Each scene shows the same named points in several views. A view is turned or mirrored, and shifted as a whole, has a little noise and may leave points out.

Scene 1
View 1
Z_778: [ -8 -10   3  -1  -8   1   4 -16   5  -1  10 -10   6   1   6   6  -5   9
   9   7]
Z_886: [  1 -14   7  -1   4   6  -1 -14  10  -3  11   2   8  -1  22  10   6  -1
   7  15]
Z_950: [-13 -11 -18   0 -16  13   4 -16  -8  -1  12  -5  11  -5  -8  -9  -2   4
  19  -8]
Z_514: [ -5  -2 -14  -9  -7   8  -5 -14   7  -4  -1   5 -12  -1  -9   1   3   0
  21   0]
Z_761: [-14  -7  -7 -10 -10  -2  -6 -19  10  -5   6 -17 -11  -2  -9   7 -13  16
  22   5]
Z_494: [ -7  -4 -13  -4 -10  11   3 -13  -1  -2   4   4   2  -1  -8  -5   4  -4
  17  -4]
Z_507: [  0   9   7  -9 -10  -6   7 -13  12  -1 -10   1 -14  11  -2  11   5   3
   1   9]
Z_110: [-19 -17  -9  -1 -29  11  -4 -25  -3  -1  21 -22   6 -10  19  -3  -4  13
  12  10]
Z_892: [  1  -7   0  -1  -1   8   3 -12   6   0   4   8   5   2  10   5  10  -4
   7   6]
Z_128: [  2   5  11 -10   2  -1   7  -9   9  -7   2   0  -6   4   9   4   4  -9
   3  13]
Z_885: [ -2   5  -5  -6  -9   1   4 -13   9   1  -7   7  -8   9 -12   7   4   4
  10   0]
Z_53: [-13   3   0  -6 -20   0  15 -14  -6  -4   7 -15   0   1  -8  -8  -7   0
   5   1]
Z_516: [ -8  -4   1  -2  -5  -6  10 -12   4   0   3  -9   5   7 -15   6 -10  11
  12  -2]
Z_850: [ -3 -10  -5   1  -2   6   3 -13   4   1   5   4   9   3  -2   5   2   4
  13   0]
Z_329: [ -1  -4 -10  -7   5  11  -2  -9   6  -5   2  11  -2  -1  -9   0   4  -8
  21  -2]
Z_753: [ -4  -2 -12  -2 -17   1  -2 -18  12   7 -11   7  -7  11 -14  14   5  18
  14  -4]
Z_66: [  2   2   8  -6   0  -3   7 -11  11  -2  -3   3  -4   8  -1  10   3   0
   5   8]
Z_986: [ -2 -10 -15  -6   0  14 -11 -15   9  -4   5  10  -5  -4   3   3   7  -3
  23   2]
Z_929: [ -5 -15  -5   4  -3  11   3 -14   0   0  12   2  17  -1   6   2   3   1
  12   0]
Z_823: [ -6  -1  -6 -10  -8  -5  -9 -20  20  -1  -6  -3 -20   5 -11  17  -4  19
  19   6]
View 2
Z_850: [-1  4  2 -8  8  1 -6 12 -7 -4  0  1 13  9  1  8  0  3  0  1]
Z_110: [-15  -5  -2  -9   7   3  16  -1 -32 -23  18  18  12   6  -8   8  18  12
  -1  10]
Z_753: [  8  13  15 -24   8   6  -9  21   5 -16   7   7   7   6  12  -4   6  10
  -6  14]
Z_929: [ -8   1  -2  -7   7  -1  -4   8 -14  -5  -1   2  12  10  -6  14   0   2
   4  -2]
Z_778: [ -5   0   1  -4   9   2   1   7 -16  -8   7   9  21  11   3   7   7   7
  -5   6]
Z_53: [  7   9  -4   8  15  -1   9   9 -24  -7   7  12  14  -2  11 -10   7   4
   2   6]
Z_514: [  4   9   1 -12   4  10   7   5   6  -6   3  -4  10  -5   6  -3   2   1
  -7  10]
Z_950: [ -1   5  -7  -9   7   6   8   7 -19  -7   1   1   2  -5   3   7  10  10
  15   3]
Z_128: [  1   5   3   9  12  -6   1   4  -2  -2   6   5  24  10  -2  -7 -10 -10
 -21   3]
Z_823: [  6   8  11 -19   6  13   1  11  10 -13  11   5  23   6  18  -6   9   9
 -22  19]
Z_986: [ -6   3  -1 -15   0  10   5   0   7  -5   1  -9   9   0  -6   8  -1  -1
  -8   5]
Z_885: [10 13  7 -8 11  1 -4 15  6 -5  3  1 11  2 10 -9 -3 -1 -9  8]
Z_494: [ 2  9 -4 -6  8  4  5  7 -6 -4  0 -3  4 -5  1  0  0  1  4  3]
Z_329: [  2   7  -3  -7   5   7   2   4   6   4  -4 -10  11  -1   2   3  -5  -3
  -3   1]
Z_761: [  1   2   1 -12   6  15   9   5  -8 -12  11   7  25   3  18   0  16  13
 -12  17]
View 3
Z_885: [ -7  -4   5   0   4   0  -3   8  -6  -3   0  -5   9  10  -4 -11   7  -3
  -3   3]
Z_128: [ -3  -7   6   1  18  -1 -11   1   1   2   0   3  17   6  14  -7  -6   9
  -8 -11]
Z_329: [ -1 -17  12  -8   0  -5  -8  15  -2   6   8   1  -3   9  -4  -4  -1   7
  -8  -2]
Z_753: [ -7   0   4  -2 -10   2   7   3 -10 -10  -4  -5   5  13 -12 -14   3  -9
   1  12]
Z_507: [ -8   1   1   6  10   1  -4   1  -3  -7  -5  -3  24  11   7 -16   4  -2
  -5  -2]
Z_929: [ -2 -11  13 -15   7   1   0  -5  -5   1   4   5  -9  -3  -1   5 -17   4
   3  -9]
Z_494: [ -7 -12  10  -9  -1   2  -6  10   0   4  11   3  -3   2  -6   5   1  -1
   2  -2]
Z_823: [  6  -2  -1   6 -11   7   3  11  -3 -12  -4  -8  18  19  -5 -12  -9   3
   2  17]
Z_66: [ -1  -5   5   0  15  -1  -4   2  -5  -4  -4  -4  14   8   7 -12  -3   4
  -6  -4]
Z_950: [ -4 -12  10 -14  -4   9  -2   7   0   3  14   2 -10  -5 -10  17  -5  -4
  14   0]
Z_516: [  7  -4   3  -5  15   8   2   6  -8  -7  -2 -13   5   0  -4   3  -2  -2
  10   5]
Z_110: [ -4  -2   2  -7  -9  20   2 -11  10  -4  13  13   6  -4   3  23 -31   1
  23  -3]
Z_761: [ 11  -6  -1   2  -5  13   2  11   0  -7   3  -8  14   9  -4   7 -15   5
  14  14]
Z_778: [  5  -6   6  -7   7   8   1  -3  -2  -4   3  -1   4   1   2   7 -18   5
   9  -2]
Z_892: [ -7  -9  12  -8   8  -3  -4  -4  -3   1   2   8   1   5   5  -6 -11   6
  -6 -11]
Z_514: [ -4 -11   7  -2  -9   2  -5  15   0   1   8   1   5  12  -5  -3  -2   3
  -2   6]
Z_53: [-5 -4  2 -2 13 14 -6  5  4 -1  9 -4 12 -7  1 15  4 -5 15 -2]
Z_886: [  1  -8  10  -8  10  -2  -2 -11  -2   0  -1  10   5   6  12  -5 -27  15
  -7 -14]
View 4
Z_514: [  3  -7  -2   2   8   4   6  -6   0   7  -8  -1  -2   0   6  -1 -15   3
   1 -11]
Z_761: [-10  -9  16   1  -1   4   2  -9   1  11  -9  -6  -9 -11  -2 -14  -4   9
 -11 -16]
Z_892: [ 0  1  2  5  9  3  4  2  9 -8  6  3 11  8 14  5  2  2 -3 -3]
Z_110: [-11   2  25  23 -11  24  -9 -10   4  15   2   5  -2  -9  -2  -1  17   3
  -1   0]
Z_507: [-15 -14  -7 -10  22   0  -3   1  10 -12  -1  -8   0  -3   4   6  -4  12
 -12  -4]
Z_823: [-14 -10   1  -9   9   1   0 -12   3   1 -11 -10  -6 -12   4 -17 -18   5
 -18 -10]
Z_986: [  8   3   0   5   4   6  12  -7  -1   4  -6   3   8   2  16  -4 -12  -3
   1  -6]
Z_950: [  7  -2  12  24  -5   4  -3   1   3  15   5   5  -9   7   0   3  -6   1
   9 -16]
Z_516: [ -8 -10  14   4   4 -10  -4   5  10  -1   5  -5  -9   3  -1  -5  -3   9
  -9 -22]
Z_128: [ -7  -7   3  -9  18   1  10   4   7 -11  -2  -2  10   2   8   9  10  12
  -6  -6]
Z_66: [ -8  -8   1  -8  17  -4   3   4  10 -12   2  -5   5   2   9   2   1  10
 -11  -9]
Z_329: [  9  -3  -1   2   9  -3  14   1   0   1  -3   1   4   8  12   1 -12   3
   3 -14]
Z_778: [ -6  -1  18   8  -1   4   0  -1   8   0   4   1   1   0   5  -5   7   5
  -6 -12]
Z_886: [ -5   7  12   1   5   8   9  -1  10 -12   5   4  18   3  18  -1  15   1
  -9   0]
Z_929: [  2   7  14  18  -3   1   0   4  12  -4  13   6   7  11  14   0   5  -2
   0 -10]
Z_494: [  6  -5   1  11   5   1   2   1   3   7   1   2  -2   7   4   6  -8   2
   6 -12]
Z_850: [  0   0   7  10   3  -2   1   2   9  -4   7   2   3   8  10  -2  -5   1
  -3 -12]
Z_885: [ -5 -11  -6  -2  15  -4  -2   1   7  -4   0  -6  -4   2   5   1 -15   6
  -5 -11]
View 5
Z_753: [ -2  -4  -9  -2 -12  -5   5 -18  -6   5  14   2   2  -6  -1   0 -13  -8
 -16   6]
Z_128: [-11 -14  -2  10  10  -4  -2  11  -7  -7  10   0   4  -7   3   7  15   8
   0  -2]
Z_494: [ -3   1 -20  -8   5  -8  -5  -3  -1  -9  13   0   1  -7  10  -5  13  -9
  -8   8]
Z_507: [-13 -16  -2  15   1  -7   6  -3 -10  -3  10   6   6  -9  -7   4  -1   4
  -5  -3]
Z_850: [  5  -5 -10 -11  -3   0  -2   0  -5  -3  11  -2  -2  -6  10   8  10   1
 -10   5]
Z_778: [  0  -7 -12  -6  -1   0 -10  -7   0  -2  19  -4  -8 -16  12  15  13   6
  -5  -3]
Z_892: [ -3 -10  -5  -7   1   1  -6   9  -6  -5  15  -1   3   3  10   4  14   3
  -5   2]
Z_986: [ -3   3 -11  -4   7  -5 -10   2   1  -2  17  -9   3   2  19  -1   6 -11
  -8  13]
Z_761: [ -4   1 -17   9   4  -8  -9 -22   5   2  19  -7  -9 -25  13  15  -1  -1
  -7   2]
Z_950: [  6   4 -29 -22  -3  -5  -7 -13   2  -9  16   0  -8 -16  14   0  18  -8
 -10   5]
Z_823: [ -9  -2  -7  17   1  -8  -2 -19   0   8  17  -6  -2 -14   5  11 -17  -5
 -11   6]
Z_66: [ -7 -13  -2   8   3  -3   3   4  -9  -2   7   1   2  -8   1   9   5   6
  -4   0]
Z_53: [ -4  -8 -25  -3   0  -8   0 -13  -2 -14  12   9  -7 -28   0   4  20   4
  -4  -7]
Z_516: [  5  -6 -15  -3  -3  -4   5 -11  -6  -2   5  -1  -9 -24   3  15   5   5
  -9   1]
Z_514: [ -6   2 -16   1   6 -10  -4  -7  -1  -4  12  -3   1  -8   9  -3   2 -12
  -9  11]
Z_886: [ -4 -13   1  -3   2   6 -15  13  -2  -1  22  -7   1   2  16  14  18  10
  -2  -2]
Z_929: [  6  -6 -12 -20  -4   4  -9   2  -3  -4  16  -4  -4  -4  16   9  20   3
  -7   2]
Z_885: [ -5  -6 -10   3  -1  -8   7  -6  -9  -2   7   3   3  -8  -2   0  -2  -4
 -10   6]

Which points are out of place in each view (at most two, in the order of its rows)? Write - if all are in place.
view 1 -> Z_778
view 2 -> Z_753
view 3 -> -
view 4 -> Z_929
view 5 -> Z_494
